Each row is a point on a landscape with many valleys, with its height.
A ball rolls from a point to the lowest of its 2 nearest points, and stops where none of them is lower. Distance is the straight distance between rows; heights are no part of it.
Git: [  3 -14 -13  -1 -27  -5  -7  -5   3  -5   2  -6  -1  11  14  -3   6 -13
   4  -2  -6  -5   1  15  15  23  -4  -6  -4   2  -7  -2  -2  -9  21   9
   8  16]  h=226
dadu: [ 15  14  13  -9  15   4 -12  -5 -18   3  -8   3   0  -4   4 -14   3   2
   3   5  19   5  -5 -19  -7  -5   1   4   1  -7  -4  -3   6   8 -10  15
 -30  -9]  h=493
Dum: [  6  13  20   4  19 -10 -16  -8 -15  12  -7   0  -1  -1  -4  -6  -2   6
  -9   7   1   4  -8 -10  -5 -11  -8   3  10  12   0 -10  10   0  -8  -1
   0   1]  h=236
gare: [-10  -9  22  -2  18  10   6   5 -12  14  -5 -13  -7   9   9  -1  -9   3
  -7  13   6  -5 -10 -29   3  -7 -16   4  14   6  -7  -3   6  -2   2  -8
   0  -2]  h=269
Fofeg: [-17   7  -4   6   5  -7   1   3   3  10   6   5  -4  -6 -19   2  -7  11
   5  10   8   4   4   8   3  -2  15   4   3  -8   8   4 -10 -11   8 -12
   4 -14]  h=267
deze: [ -9 -17 -11   4   3 -16   7  10  14 -12 -12   9  -7   7  -7  -5   7  11
  13  13  -1  -7   1   9  14  21   8   7   8  14  -1  13   2 -14   8  16
   3   6]  h=190
kef: [-22  -9   0  -8   1  15  17  14   1  16  14 -15  -9   6  -7   8 -15  -9
   2  -1  -9  -4   5  -1   5 -31  -9   4   7   3  -4  12   1  -9  -6 -14
  13 -15]  h=358
sog: [  4   4   1  -6   0  -2 -16   1 -23  11   1  16 -12  -1  -4 -10   1   4
   0   6   4   3  -8  14 -12  -5  12   7  -4  -7 -10   8   2  -1  12   6
  -8 -15]  h=508
Tives: [  3 -11  -2  21   0 -20  -4 -10  11   0 -13   9 -24  12  19  18 -15   6
 -17  19  -7   0   7 -20   6   7  -7   1  13  -3   9  17  -1  -5  -6 -11
   4   2]  h=249
fop: [ -5  15  10  12 -14 -30 -19   8  -3  -7  -3   2   6  -6  17   3 -10  -6
   1   7  -5   7   3 -11  -6   5  -7  -1  14   5   4 -20  18  -3 -14   7
 -11   0]  h=325
vas: [ 18  -1 -13   0 -17  11  -3  -6 -19  -8   9   8   5 -10 -12  -1   5  -1
  12 -12 -20   3   7  10 -18  -2   9  -1 -13  -9  -1  -2  -6   5  -1   3
  -4  -5]  h=489
nur: [ 15 -12   6  -7   4   5  11   8  21  -4  -5   1 -21  16  -8   0  -2   5
  -8  -3  -2  12  -8  -2 -10 -19  -1  -5   6  -3  -9  32  -8   3   5  -6
  -6 -16]  h=418
Tid: [ 20  -7  -6  14  12  -8   4 -12  33 -14  -3  11   3   4 -20   2 -11   2
  -2   1  -1   4  22   0  15 -11 -11   5   2  19   7   6  -2  -8  -8 -21
   8  12]  h=184
batom: [ -4   0   0 -10  -5   4  -1   4  -5   9  12  20 -20  -1 -17 -18   0  -4
   0  15  15  -3  -4   8   5 -15   2   9  -3  -8 -24  19   7  -5   8  -6
  -1 -17]  h=521
kar: [  4   7  -2  11 -18  -4   4  -9  -4  -7   5  28  -6  -6  -1  10  -4 -14
 -21  -4  -4 -14   7   2  -1   5  -7  -2  -9 -13   3  -9   5  13  -8 -24
  13  -6]  h=132
Fini: [ 16  13   5 -17  12  12 -15  -2 -16   6  -5   5   9  -2 -15 -17  17  10
   1  -5  11   9  -3   8  -6   2   3   2  -9   3  -3   0   6   6  -6  22
 -19   9]  h=503
fof: [-17  17  -9  -5  13   7  -7  -4  -4   6   3   3  -2  -8 -11   8   5  12
   3  12  23   6   5   5   3  -9  20   5  -3  -3   9 -10  -3   1   1   7
  -8 -10]  h=292
Para: [ -2   9 -16  -3  -5  -1 -11  12   5  -3   6  17   4  12   4   3  13  -9
   7  -1  14   2   9  30   1  11  18  -1  -5 -15   5   1   6  -3  11  18
  -5 -13]  h=328
kila: [  1   8  -7  -2  15   2  -8   7  13   2   0   5   4  -3  -6  12   5   6
  -4  12  19  17   9   3   4   3  21   6  -1 -13   0   4  13 -12   6  14
 -18 -11]  h=305
Rupem: [-20   4 -12  12 -11  -1  24  18   9   3   6   0   8   2   0  20  -4  -5
   9   2 -12  -7  19  -9   1  -4  -4   7  19 -10  12  -6 -11  -8   1   6
  10  -9]  h=322
girap: [ -3  15  -3  -6  -8  -7 -18  -4 -14  -9  -1   7  11 -15  -2 -11  -1   0
  10  -3   9   0   2  14 -10   6   3   6  -9   3  10 -28  11  12 -16   5
  -8   4]  h=478
mor: [-17  -6  -4  13  -1   8  12   4   8 -11  -5  13 -13  -9  -6  14  -7   2
  -6   6   3  -3  12  -7   4   0   8  13  11  12   6  -3   1   4   5   3
  -3  -9]  h=291
nubep: [ 13 -11   9  -8   6  18   2  -4   3  -1  -4 -11 -10  -1   7  -3   4   5
  -7  -6  -5   7  -8 -14 -16 -12   1 -12  -4  -5  -2  17  -5  12   7 -10
 -17  -9]  h=433
Lor: [ -3   0  -5 -13   3  -7   8   7  12   5  11  -1  21 -10  -6  -3  17  -2
  14 -20   9  -2  -7  17  18   6  -9  -6  -8   9  -7  -3   1  -2   7   1
  10  15]  h=286
zod: [-10  -4   1  -2  -8   3  20   1   1  -3   5  -4  -5  -8 -16   2 -14   4
   2  -6  -8  -3  -3  -6   0 -16  -8   1  -6   5 -10  12  -1   3  -5 -21
  12  -6]  h=333
nim: [-17   3  -3  15   0   0 -12   0 -13   4  -4  -3  -4  -1 -10  11  -4  -2
  -8  14 -13   1  13   9 -14   0  10  12  15   5  13   9 -15 -13   1   6
  -9   0]  h=389
Takam: [  1  -3  -3  -3  -4   1 -24   8   7  -1   2 -10  -6  -6  16   0   1  -8
  12  11  22  17   3  -3   3  10  17   0   3   3   0 -19  15   3   8  11
 -28   2]  h=474
tolik: [ -9  -5  11  -3  16   8  -3  -8  -6  10 -16 -24  -5  14   3 -11   0   4
 -15   7  -7 -15  -8 -15   2  -1 -18  -4   2  15  -5  16  -5 -17   4   0
  10  24]  h=222
Seb: [-10  -1 -14  -1  11  10  -9   3   0   2   6  26  -6  -3  -6   6   9  -3
  -7  15  14   6   9  18   9   6  29   6 -11 -16 -11   9   7 -12  12  11
  -6 -14]  h=316
ranef: [  6 -33   1  -1   5   1   9  14  -1   6   8  -5  -2  -7  -2  -5 -14  -5
   8  10  -4   8 -10 -21  -7 -10   5   4   5  -6 -12  24  -7  -5   8  -6
 -10 -14]  h=262
Daseg: [ -3   1  21   4   4   0  -5  -6  -8  11  -9   2 -18   1  -6  -5  -9   5
 -15   9  -9  -6  -5 -22  -2 -16 -17   1   9  18  -9   6   8   2 -12  -7
   9   2]  h=253
nedut: [  5  -2  11   0   6 -19  -1   5 -14  -9  -1  -9   5 -16  18   8  -2  11
  -8 -12  -8   1 -24 -10 -16   6  -3  -4  -6   3   4 -23  20   9 -11   1
  16  -6]  h=452
gab: [ 15  13   1   3   3  -7 -17   0 -30  -2  -1   9  -1 -12  -3 -10   3   3
   9   2   5   1  -1  15  -9   2  17   2   1  -3   1 -14   1   9  -7   7
  -3 -14]  h=494
voku: [-13  16 -18  -2 -16  10 -14   6 -13  -8  -4   7  -6  -2  21   7   7   4
   7  -6   3  -8   4   6 -13   2  17  10  -3  -3   9 -21   6  -1   5  19
  -6 -12]  h=355
bef: [ -9 -32 -10   0 -17   4   1   9  -9   1   8   3 -23 -10  -1   2  -6   4
   0  17  -8   4  -4  -4   4  -6  10   5   0   0 -20  21  -6  -9  12 -10
   0  -7]  h=293
teba: [ -6  18   0   0 -14  12  -5  -9  -2  10   5  23 -10   1  -4  -3  -3  -9
 -16  -4  10  -9   8   5   1  -6  -6  10  -3  -7  -7  -6   7   8  -4 -14
   0   1]  h=157
Mur: [ 10 -15  18   0  13  16   8  -4  -3  -5 -15 -25   4  14  -1  -5  -3  -2
 -15  -6 -10  -8  -3 -19  -1  -2 -22 -13   2  24  -8  -4   9  -4  -4   1
  23  13]  h=208
zor: [-17  -1 -13  -8  -1  18  12  12  -4   5  10  10  -6  -3  -9  10  10 -11
   9   3 -12  -8   6   0  -1 -13   3  17   2   3  -1  16 -12   4   6  28
 -14  -7]  h=326
Gez: [ 17   5  -3   5  -6   2 -21 -11  -3   6  -4   3  -8  -2 -12   4   2   6
  -3  -3   0   4   8  13   0   3   3 -12  -6  10  12 -18  14  -5   3 -12
  15  -2]  h=199
fum: [  2  -1   0  -3  -8  10  15  -1   9  -8  -3   3  -9  -3  -2   7   2  13
  -6 -11  -2   2  -1 -14   6   0  -6   5   1   5  -6  -1   3   5   6  -8
   2  -5]  h=309
Vivel: [ -2   2  11   5  14   2   5   8   3  11   0 -20   8   9  10   4 -16  -3
   0  -1  -1   5   4 -18   3  -5 -13   0  14   3   3 -12   1 -15  -2 -10
   5   1]  h=282
veg: [ -6   6  10  -1  19  -2  22  17   5   8  10 -17  31   5   7  -8  -3  -6
  18  -3   0  -8  -5 -13 -10  -7  -1  -3  10 -12   9  -1 -19  -4  -7   4
 -10  -4]  h=315
ribol: [ -4   6  -4 -11  -7 -12 -16  10  11  -9  -5   9   5   3  -9  -5   6   6
   8  -9   6   3   0  22   2  16   1  -1   0  20   3  -5  17  -3   0  23
  -1  10]  h=270
gibon: [  4  17   5 -15   2  21  17   4 -20   5   7  -2  -1   8   1 -20   6  -6
  18  -3  -4 -16  -6 -14  -6 -20   4   4   0  -6  -3   2 -17  10 -12  13
   3  -8]  h=366
Fup: [ 12 -16   1  -1   7  -5  -1  -4  -2   3 -10 -12 -11   6  -9 -11  -2   7
   1   6  -8  -3  -8  -5   2  -5  -9  -2   6  12 -10  28  -9 -15  10   5
   5   8]  h=235
bov: [-11   3   5   7  15 -22   3   3  13   7   0   6  10  -4  -9   8 -12  11
  -1   8   5   6   5  -5   0  -1   0  11  17 -16   7  15  -7 -13  -3  -4
  -3 -12]  h=237
vazu: [ 15  13  11  13  -5 -37 -15  -3   9   1  -5   7  21  -1   9 -10  -8  -1
   4  10   3  12   6  -4  -4   3  -6 -11  15  -7  11  -7   8  -8 -25  -8
 -16   2]  h=296
Vude: [  8   8  -5 -10  -7   8 -10   4  -1  -8   3 -26   5  -6  19  -8   3  -3
  21  -5  12  10   3   5   2   8   8 -13  -4   8   3 -23  -2   9   3   5
 -13   7]  h=461
Ludag: [ 16  -7   6   8   4 -17  13  -3  -3  -8   0  -8   4  -9   7   6  -4   7
  -3  -9 -12   8 -15   0 -11   7   4 -11  -6  -9   7 -10  -1  12 -13 -25
  16  -4]  h=429
kem: [ 22   7  -2  -4   1  16   4  -1  -5   3   7 -23   6  -7 -11  -9   8  15
  21  -2   6   9   8 -19  -7  -3   0 -24 -13 -13   2  -8  -8   9   3 -10
 -11   1]  h=424
bar: [ 13  13   3  10   4  -8   5  -2  29  -8   0  20  18   2 -27   1   1   0
   3  -4   0   6  19   5  14  -6 -11   3   8  10  10   5   9 -10 -14  -1
  -6   3]  h=158
tusus: [ 16  -9  -9   8 -20 -26 -10   8  16  -2   4  -3  -8   4  36  13 -10  -9
  -7  -2  -6   8   5   0  -3  15   4 -13   6  -1   9  -4  13   2  -5  -5
  -1   0]  h=378
mebub: [ -5 -20  -6   5   3  -9 -17   7  19  -6  -9  12 -13  17   9   5  -4 -13
  -5  15   7  -2   4  15  15  18   4  16  12  16   2  -1  24 -14   8  13
  -3   5]  h=242
lekuf: [ -4  -3  13   2   2  -1   3 -20 -14   5   0 -14 -11  -3  11  17  -4   8
 -33  -6 -15  -4 -15 -17  -1  -2 -12 -13 -18  -6  -5  -4   9   8 -19 -15
  27  -2]  h=613
ropip: [-10  10   1   1 -12   2  -2  -9  -1   2  -5 -11 -13  11   9   2   0   0
  -5   9   5   1   4   4  13  12   1  -6  12  -1   5 -15   0   0   7  -5
   1   2]  h=198
riba: [ -8  17 -12 -19   3  11   4   2   9  -5   9  26  13  -7  -8  -5  17  -1
  11 -10  17  -6   3  20  11  -6   8  13 -14   4   3  -8   7  17 -10  23
  -7   5]  h=304
Zeze: [ 15   6  -2  -5 -23  -7  -2  -6  -1 -18  -1 -18   0  -3   6  -9   6   3
  11  -5  -5   7   3  11  -1  19  -2 -19 -11   2   7 -21  10   9  -5  -1
   6  16]  h=477
nus: [ -8  14 -22  -1  -3  15  -9   1 -11  -2  11  18   4   1   5  12  18   3
   9 -13   3  -2  18  16  -4   1  18   0 -14  -7  11  -7   1   3   3  19
  -9 -12]  h=342
sem: [ -1 -23  10  -5  10   9   5   8 -17   6  -8 -14  13  -7  15  -3   0   6
  -8 -10   3  -6 -25  -9   0  12  -8  -5 -13   6 -14   7   0  -4  26  -3
  10   3]  h=201
duv: [ -3 -17  -3  -3 -10 -11   7  -1   4  -1   5  19  -8   6   3   0   6  -1
  -5  -5   4   2 -21   9  10   8  -2   5  -7 -23 -20  15 -14   2  21 -14
  -3  -3]  h=375
vef: [ 11 -20  -4  -4  -6  -6   2  10  11  -9   8  12  -7   8  -6   4  -3  -5
 -10 -13  -1  10 -12   7  -4 -18   1   3 -11 -18 -19  35 -12   0  13 -16
  -4 -11]  h=400
zita: [  3 -10   3  -3   2   9  -6 -16 -14   5  -8  -1 -11  -5  -4  11  -8   9
 -27 -11  -9   1 -15  -5 -12 -13 -14  -3 -12  14  -3   7  14  -3  -3 -19
  26   2]  h=619
Gokub: [-15 -10 -13   9  -6   1   5   1   2  -6  -2  14  -5  11  -7   4   8  -1
   3   5  -8 -12   9  20  11  12   1   3   6   5   3   6 -11 -14  14   7
  13  -1]  h=162
taram: [-10 -10  -9  16  -1   4  12  10  15   6   9  -5   2  12 -11   8  -3 -11
   8  14 -14  -1  23  -3   9  -5  -1   7  16   4  12  12 -21 -11   0   4
  -1   6]  h=349
bik: [-10  -4  -8  -8 -12  -2 -22   6  10 -12 -10  11 -14   6  10   2  -1  -8
   0   1   5  -3   6  29  -3  15   5   1   6  27   5  -5  29  -7   9  15
   0   5]  h=254
kif: [ 20  17  -2  -8  -5   6  -3  -5   4  -7  -1 -10  16  -8   7  -4   4   8
  18  -9  14  10   5 -12  -1   1  -1 -10 -11 -14  11 -22  -3  15 -12   0
 -20   2]  h=446
ges: [  8 -10   0  -7   8 -21  -1   2  22 -12  -6  -2  16  -9  -7  -1  -1   9
   7 -15   6   0 -16   8  11  11  -8  -3  -9   9  -2   7  10  -5   3   1
   5  15]  h=248
zemo: [ -3  -4   5  -4   9  19   5   9 -22   3   0 -24  15  -1  23  -2   3   3
  -7 -16   5 -11 -20 -21 -13   2  -4 -11 -13   0  -3 -13   5   3  15  -3
   1  -4]  h=175
nura: [  6   5  15 -10   4  19  -3 -10  -7  11 -13  -1 -11  12  -9   2   8  14
 -19 -18  -8   0 -14 -11 -20  -9 -18  -8  -7   6   0   5  12   1  -7  -2
   7   6]  h=624
duvi: [ -4  -9  12   2   7  32  12   6 -18   3   3 -30  10   4   3  -5   4  -4
 -20 -12  -4  -5  -9 -15  -8  -3  -5 -17 -11  11  -9 -13   1   1   2   2
  16   6]  h=193
Ger: [ -2  18  -5  -5   9  13  10  12  -4  14  17 -10   8   8   9  -6   6 -12
  20   2  -5  -4   1  -9  -4 -20   6   1   8 -10  13   3 -19   5  -7  14
  -8  -9]  h=343
Dev: [ 12 -22  -9   6  -1   3 -10  -8 -10   5  -2  -2  -5 -11  -2  -1   0  -3
   0  -4  -7   5  -5  11   0   2   6  -5  -4   7  -9  10  -9 -14  21   1
   9   5]  h=204
taf: [  3 -13 -11   6  -1  12   2  -4  18  10   8  -2   3   8 -11   4   3 -20
   1   1  -6   6  19  15  13  -3  -5  10  11   8  -2  14 -14   4   8   8
  -8  10]  h=371
Kel: [ -1 -10  -8  16  -1  -7 -18  -8   4   7  -1  -4  -8  -9 -13  -4 -16  -2
  -8  17  -9   0  18  -2 -10 -11  11   0   5   3   8  23  -7 -21  -1  -9
  -6   5]  h=411
fusor: [ 20   4  -3  -5  -3  19  -7  -5  -4   4   6   5   4   0  -7  -2   4 -12
   0 -14 -10   0  -3   4 -14  -9  -1   9 -14  -9  -7  14  -6   8   0   6
 -18   0]  h=468
gef: [-10  -9  17   2   3   5  11 -10 -11  -1   4 -31   8  -4   4  -8 -11  -6
 -13   0  -3   0 -10  -1  -2   4   3 -13  -6  -7  -5   4 -20   9  -2 -17
  15   5]  h=594
tisus: [-10   5  -6  -6   0  14  13 -13 -20  -5  -1  -3   5  -6  -5   2  14  -6
   4 -13 -15  -3  -4  27  -9   4  15  -2 -13   7   4 -12 -10  11  -9   3
  17   5]  h=573
suveb: [  8  14   7  -9  18  11   3  -8   1   9   1  -1   9 -10 -31 -13  18  12
   4  -8  -7   9   3   1  -7 -14  -4  -8 -13   8  -1  11  -2   9 -12   6
 -17   7]  h=517
vip: [ -2  19   0  -5  -1  11  12  -8  -4  -6   3  -1   9 -11 -21  -9  16  13
  13  -3 -10   3  10   5  -6  -1   0  -3  -5   1  12  -2 -14  17 -16  12
 -18   9]  h=538
Fiku: [ 14 -12  -2   0  10  -8  -1 -18  21  -9 -12 -10   1  -3   7   4  -4   4
  -5 -15   4  -4  -6  -2  17   9 -19  -1 -11   7  -1   4   8  -6   1 -15
  16  24]  h=275
kam: [  1  -5  -2  -4 -25  -5  -6  -6 -23  -5 -11  -2  -8   7  20   0  15   0
  -6  -2 -17  -2  -5   9  -1  18   4  -6  -4  -3  -7  -7  -5   0  12  11
   9   7]  h=200
dup: [-10  -6   2   9  -5   1   9  14   2   8   3 -22   2  19  14  10 -11 -15
   8   9 -13   0   8 -11  -1  -4  -2   9  29  -7   7 -14  -3 -13  -4   6
   8  -2]  h=298
dom: [  9 -31 -17  14  13  -2 -12 -11  19  -8 -10  13 -16  11   3   2 -12  -8
  -3  18   9  -9  14   6  16   9   1  13   4  12  -1  11   4 -11  10   2
   2   5]  h=230
vuke: [-10 -15  -5  -9   3   9   9  20  -3   2  12  -2  -3  -7  -9   1   0  -5
  11   9 -13   4   3  -8 -11 -23   7  10  10   2 -12  26 -15   0   3  13
 -20 -15]  h=297
Zov: [ -1  11   5   0  -7 -22  -7  -2  26 -12  -3  16   9  10  -8  -8  -1 -10
  -4   7  18   8   7  16   8  15  -2  -2   1  -8  -4   0   4   5  -3   5
 -20   9]  h=96
Kas: [-19 -21  -3  17  -5  -2   7  -3   1 -10 -14   3 -22   7   9  23 -20   2
 -17  15 -14  -3  10 -10   2   0  -2  11  14   6   4   6  -3  -1   1  -6
   9  -6]  h=271
gimik: [-16   0   4 -18  21  26  23   9  -2   9   3   2   5  -5   2   5   5   6
   7 -13  13  -8 -17  -8   0  -9  -3   9  -8   7  -2   0  -5   5   6  -3
  11  -4]  h=353
poneg: [ -2   8  15  12  11 -24   0  -3  -2  10   2  -2   4  -2   2  -8 -22   5
  -7  10  -2   4  -4 -12  -2  -5 -10  -1   9 -12   3  12 -10  -8  -6 -25
  13  -5]  h=202
siger: [ -5   0   7  11  -7 -10  -7  -1  21  -3  -4  25  -6  19   0  -7  -4 -15
  -8  27  22   0  14   8  11  14   3   4  11 -17   2  -1   7   1   0  -1
 -19  -6]  h=70
pufi: [-17  19  14  -2  19  -4   5   3  -6   9   0 -22  25  -3  -5  -4   2   7
   5   0  -3  -5  -4  -1  -8  -5  -4  -3   1  -6   9  -8 -10  -3 -11   2
   4   4]  h=290
biz: [-15  18  -8 -11  -1  19  12   1   2  11  12  14   5   4  -3   3  15 -14
   6 -10  -1 -11   8  13   8 -14  -7  16  -5   5   2  -2  -7  16  -6  20
  -5   7]  h=323
Bemiv: [-21   6  -7  -9   7   0   4   8  13 -10   2  17   4  -4  -6  -1   4  -3
   7   6  13  -1   6  15  13   5   7  16   2  13  -4  -5   9   2  -5  21
 -10   4]  h=288
tun: [ 15   7  14   8   4 -19   0 -11  18   5   4   7   6   5 -13 -14 -12  -3
   6   4   6  -3   6  -8  16  -5 -12  -1   8  -7  -4   6  -4  -4  -9 -23
  15   1]  h=159
tof: [  3  14  15   4  12 -18   6  -3   4  -4  -6  -4  25  -4  -3  -7  -2   5
   4  -2  -9   9  -4   0 -10  -5  -6  -4  12   4  15  -3   1  -4 -23  -8
  -5   3]  h=265
Kanap: [  5 -11   1  21 -21  -4  -6   9  -2   5   8  24 -16  15   7   3  -5 -18
  -7  22   9  -7  11  -3   3  17   3   1  13 -20  -2   3  -1   6   9  -1
 -12  -8]  h=102
mez: [-10  11  -5  -1  -8  18  17   7   3   9  22 -21   7   5  -5   5  -5 -12
  10  -5 -13  -4   6 -16  -3 -31  -7  -5  -5 -13   0   7 -11  -6  -4 -14
   9  -9]  h=379
Soru: [-13  -3  -8 -14  -3   0   6   9  -6   4  12  18   1   5  -2 -10  15  -1
  13   1   8  -4  -9  16  18   9  10   7  -8 -19 -19   9 -13  -1  19   8
  -7  -5]  h=350
Bokes: [ 17 -23 -17  18   2  -5   4 -11  29 -15  -5   4 -12   3  -1   4 -13  -1
  -5   3   1  -2  18 -10  14   7   0   3   3  12   1  18 -13  -9   2 -19
   4  15]  h=209
siman: [ 10   8  -5   4 -23 -20 -13  11   2 -19  -5   1  -1  -1  28   5  -6  -9
   4  -1  -5  10   8  -1 -16  10   6  -7   3  -5  12 -11  10   6  -5   9
 -23  -3]  h=352
sefam: [-11  -3   9   0  -2  -4  14 -11 -14 -11 -10 -19   6   0   2 -10   6  -5
 -11  -7 -13   0  -9  12  -7   7   3   3  -5   3  -1 -12  -8   8 -10   1
  19   9]  h=583
tefa: [  0 -27   4  -1  16  12  14  16  -4   4   4 -17   4  -4   0   2  -7   4
   7   2  -2  -3 -17 -14   0  -4  -2 -13  -3   6  -5  11  -4  -7  22  -3
   8  -9]  h=228
Rovef: [ -6 -13  -9  16 -12 -10  -6   6   7   0   1  18 -11  11   8   9  -8  -4
  -7   8   6  -8   7   7   6  15   2   2   5 -12   3   5   1 -12  18  -7
   7  -7]  h=135
loka: [  9 -13  -7  -2 -15   4   0   6 -28   1   5  -2  -5   0   9  -5   7  -7
  10   0 -13   4  -2   5   1   6   8  -4   6  -2 -14  -3  -5  -4  22  11
  14  -7]  h=167
Nomo: [ -6  16   4   9 -15   5 -15 -11 -12   4  -3  15 -10   3   3   0   3  -4
 -15   5  12 -10   5  14   0  11   0   0   4   3   4 -25  12   5   2  -6
   7   4]  h=176
luf: [ 10  11   1 -17   2  -1 -15  -3   7  -7  -4   0   9   2   9 -14   2 -12
   8   7  22  10   1   1   2   1   9   6  -2  -5  -6 -12  10  12  -8  19
 -33   1]  h=483
mun: [ 24  -6   5   1  -7   0 -15  -9  -3  12   2  -2 -10   1   6   5  -7  -8
 -14  -3 -13  12  -9  -4 -13  -6   1  -2   0  -8  -1  15  -6   7   4  -9
 -13  -5]  h=449
doke: [ 16  -7  -3  14 -16 -18   3   1  10  -8   0   3  -1   0  14   6  -8  -2
  -6  -7  -2   5   6   4  -8  12  11 -14   2 -11  16  -6 -11   5  -3 -18
   9   0]  h=402
Suf: [ -4  -9  10 -14  25   5  20  11   2  -3  -8   5  10  -8  12   5  -3  10
  -3 -17  15  -4 -22 -18   0   0  -7   4  -2   9  -5  -6  11  13   5  -3
   4  -9]  h=341
mer: [-11   3   7  -8   4  -7  11  -2  15  -6 -11  -4   4 -13  14  15  -1  13
  -8 -14   3   1  -8 -15   0   6  -6  10  -3  -2   4  -6  14  11  -5  -4
  -8   2]  h=327
Sego: [-26  10  -8   8  -7   1 -13  10 -12  -3  -5   0  -1   0   3  16  12   8
  -1   5  -6  -5   7  14 -11   2  11   5  10  10  13 -10   4  -9   7  20
   1   2]  h=370
Nobo: [ 10  10   7   1   3 -17  -4  -8  17   2  -7  21   3  -1 -21 -14  -1   4
  -1   7  17   1   4   2  16   4  -8   2  -1  -2  -8   4  11  -2  -7  -3
   1   8]  h=126
vuteb: [ 22 -11  -3   4   3 -16  -6 -24   7  -5   2   2   4  -6  -1   8  -4  -3
 -22 -13 -12  -7 -15  -7   3   4 -22   2 -16   4  -6  18  -2   4 -11 -23
  11  29]  h=301
seso: [  1   9   8   7  -9 -15  -5 -12   6  -2  -8   7 -19   6  15  10  -1  10
 -22   8   0   0  -1  -6   2  12  -4  -3   9  -2   5   3   1  12  -3  -3
  -8  -2]  h=224
Nubig: [ -8  14  -3 -12   6   2  11  -1  -7  -4   5  -7  15  -8   0  -9  12  -1
  23  -7   1  -9  -4  17  -4   1  12  -2  -7   7   9 -10 -13  18  -8   9
  -6   6]  h=559
kife: [-10  15   1  -6   0 -11  -9   2 -16 -12  -2 -15  14 -13  12   2   0   3
   3  -9  -1   1 -17  -1 -14   1   4   1  -8   1   9 -27   7   5 -20  -3
   1   4]  h=466
kisir: [ -8   1  -3 -18  13  17  14   2  -7  14  -1   4   4  -6  -2  13  18  17
   6 -20  -3  -3 -13   2   4  -6  -1 -10 -15  10  -1   3   7  -2  12   8
  23  -1]  h=367
fosu: [ 17  15 -12   4 -27   6  -6  -2 -17  -6  -2   1   2   0 -12  -5  14   6
   9  -4  -7   0  12   7  -3  11   2 -10  -8  -5   0 -17   6   3   1  14
  -1   6]  h=495
vimop: [ 21  18  13  -4   8   6 -18  -8  -8   6  -7  -5   8  -3 -11  -3   2   6
   4  -3  -1   7   4   4  -3  -9  -7  -8   5   9   8 -29  18   8 -14  -3
   3   2]  h=219
Budet: [-14   6   0  -9   5   1   8   5  -2   9   8  -4   5 -10  -7 -10   4   7
  18   0  17  -3 -11   0  19   7  -1  -1  -1  -5 -13  -5  -4  -4  14   4
   2   0]  h=320
nama: [  7 -12  -4   1   9 -19   8   3  31 -12 -10   3   1   4  -2  -4  -3   6
  14   6   6  -2   3  -6  23   6  -6  10   8  16  -2   8   6 -13   7   6
   3  15]  h=215
Mada: [ -7  -1  13   8   8 -14   2 -16 -14   3   5 -23   5  -1  12   2 -10  -7
 -20  -1  -1  -4 -18 -11   5   7  -6 -13 -10 -14  -4  -8   1   0 -16 -15
  34  -1]  h=606
zumi: [  5  14  11  -2  -7   9  13   0 -10   0  10 -13   1  -4  -5 -23   1   3
  15   7  -1  -2   4 -20  -4 -10  -1  -6   2 -14  -5 -10 -19  12  -8 -10
   1  -4]  h=392
Pim: [ -1  21  -9  -2  -9  16  10  -7   4   5  11 -12   7  -4  -7  11   6   6
   4 -14  -9  -2   6  -2 -12 -14  -4  -7 -15 -21   8   0 -13   4  -5 -11
  -4  -2]  h=404

For each start below, name the point where the ball stops.
sog: tof
taram: kar
biz: siger
nura: kar
Para: siger
vas: ges
kif: tof
mor: kar
